Each row is a point on a tangle of strands that fork and nearly touch. The rows are in no order.
Points whose rows are less than 58.2 apart are linked; no others are. Some points are linked to none.
Pir: [ 47,   8,  38,  31, -27,  30,  46,  56,  -8,   6]
Keb: [ 28,  -1,  39, -22,   5,  19,  21, -74, -68,   9]
refi: [-86,  -6, -24, -21,  62,  -7, -37, -53, -26,   0]
fudut: [ -2,  61,  -5,  32, -40, -10,   3,  15,  60, -25]
duv: [  6,  43,  -1,  -3, -36, -17,  13, -75,  -3, -17]
zuful: [ 15, -24, -23, -15, -12, -25,   2,  84,  44, -16]
binet: [-44,  12, -14,  -3,  15,  -5, -19, -29,  -8, -10]
zaz: [-32,   7, -10,   3,  -5,  -9,  -3, -14,  -4,  -5]
Vazi: [-10, -64, -31,  -7,  45,   7, -33,  96,  12,   8]
Vezo: [-16,   1,  19,   6,  65,  36,   2, -42, -60,   2]
noni: [ 43,   7,  38,  16, -43,  11,  44,  44,  -6,   5]
dagef: [  3, -16,  27,  -5,   9,  23,  19, -17, -56,  10]
Negeb: [ 22,   6,  -2, -46, -78, -41,  17, -32,   2,   4]
sufe: [ -5,  53, -10,  23, -42, -17,   8,  -7,  36, -21]
rut: [  5,  53,  -5,  16, -20,  -3,  13, -75,  10, -31]
far: [ -3,  29,   0,  73,  37,  45, -24,  25,  48,   5]
Zagak: [-68, -12, -24, -17,  37, -14, -30, -29, -21,   5]
biz: [  2,  13,  -1,  -1, -27, -10,  13,  31,  19,  -2]
fumom: [ 57, -30, -27, -58, -65, -67,   6,  30,  16, -28]
Sop: [-65,   0, -14, -30,  71, -12, -35, -92, -44,   0]
Teka: [46, 18, 38, 50, -8, 48, 29, 60, 10, 12]
futo: [-14, -12, -23,  28,  24, -14, -40,  95,  90,   8]
Misif: [-11, -13,   6, -57, -11, -16,  -5, -88, -42,  17]
zuto: [-12,  27,  -4,  13, -28, -12,   4,   6,  16,  -4]
Figi: [35, 19, 37, 62,  5, 54, 10, 50, 16, 15]
leb: [-12,  16,   5,  65,  29,  37, -27,  45,  57,  16]
mevi: [ 11,   6,  23, -37,  -7,   6,   6, -95, -51,   9]
Pebud: [ 11,  34,  -6,  93,  41,  56, -15,   6,  61, -10]
noge: [  8,  -8,  32,  34,  24,  52,  12,  33, -26,  15]
tolab: [-15, -12,  24,  -1,  41,  30,  10, -24, -55,   7]
Dal: [ 17, -37, -20, -24, -16, -25,   7,  65,   8, -14]
siga: [ 26,   5,  12,   0, -38,  -8,  31,  41,   5,   1]
kedim: [  8, -27,  21, -16, -10,   8,  26,  -9, -53,  13]
Fep: [-42,   4,  -3, -16,  75,   8, -19, -78, -55,  -2]
Falir: [-28,   6,   5,   7,  74,  24,  -8, -66, -49,  -6]
kugos: [ -7, -11, -23,  10,   8, -24, -28,  93,  87,  -8]
giva: [ 21,  -3, -13, -39, -69, -52,  13,  -8,  13,  -3]
vamog: [-32, -53, -36, -76,  -1, -25, -28, -55, -40,  16]
pugor: [  3, -15, -27,  -9,  -3, -33,  -8,  81,  69, -15]
dogus: [  0, -10,  -2,  53,  28,   6, -35,  86,  79,  24]
bivep: [ 39, -22, -30, -61, -68, -54,   6,   7,   9, -20]
zezu: [-16,  26,  -8,  44,  62,  44,  -8, -27,   3, -18]
zusar: [ 34, -45, -12, -34, -25, -20,  14,  44, -21,  -4]
keren: [ 26,   0,  43,   2,  10,  26,  33, -50, -66,   3]
tuv: [ -4,   1,   6,  57,  27,  24, -27,  72,  54,  27]
zumet: [ 21, -31,   0, -30, -33, -13,  24,  12, -35,   9]
pevo: [ 16,  27,   7, -18, -60, -28,  14, -58,   2,  -8]
zonu: [-25, -30, -23, -71, -18, -31, -19, -77, -25,  18]

A fork is a point with three links, a tip a point with one. Leave the first point through the second and follow the links. Name the first fork or tip that comes.
refi / Zagak -> zuto
zuful / Dal -> dagef
pevo / Negeb -> fumom
mevi / Misif -> vamog
fumom / bivep -> rut
kugos / futo -> Pebud

Name the points in between on the shortest way along the links from the first point to the second, in order.
Falir / Zagak -> Fep, Sop, refi
Vezo / zonu -> tolab, dagef, keren, Keb, mevi, Misif
futo / leb -> dogus, tuv
Teka / zaz -> Pir, noni, siga, biz, zuto
rut / giva -> duv, pevo, Negeb
kugos / kedim -> pugor, zuful, Dal, zusar, zumet
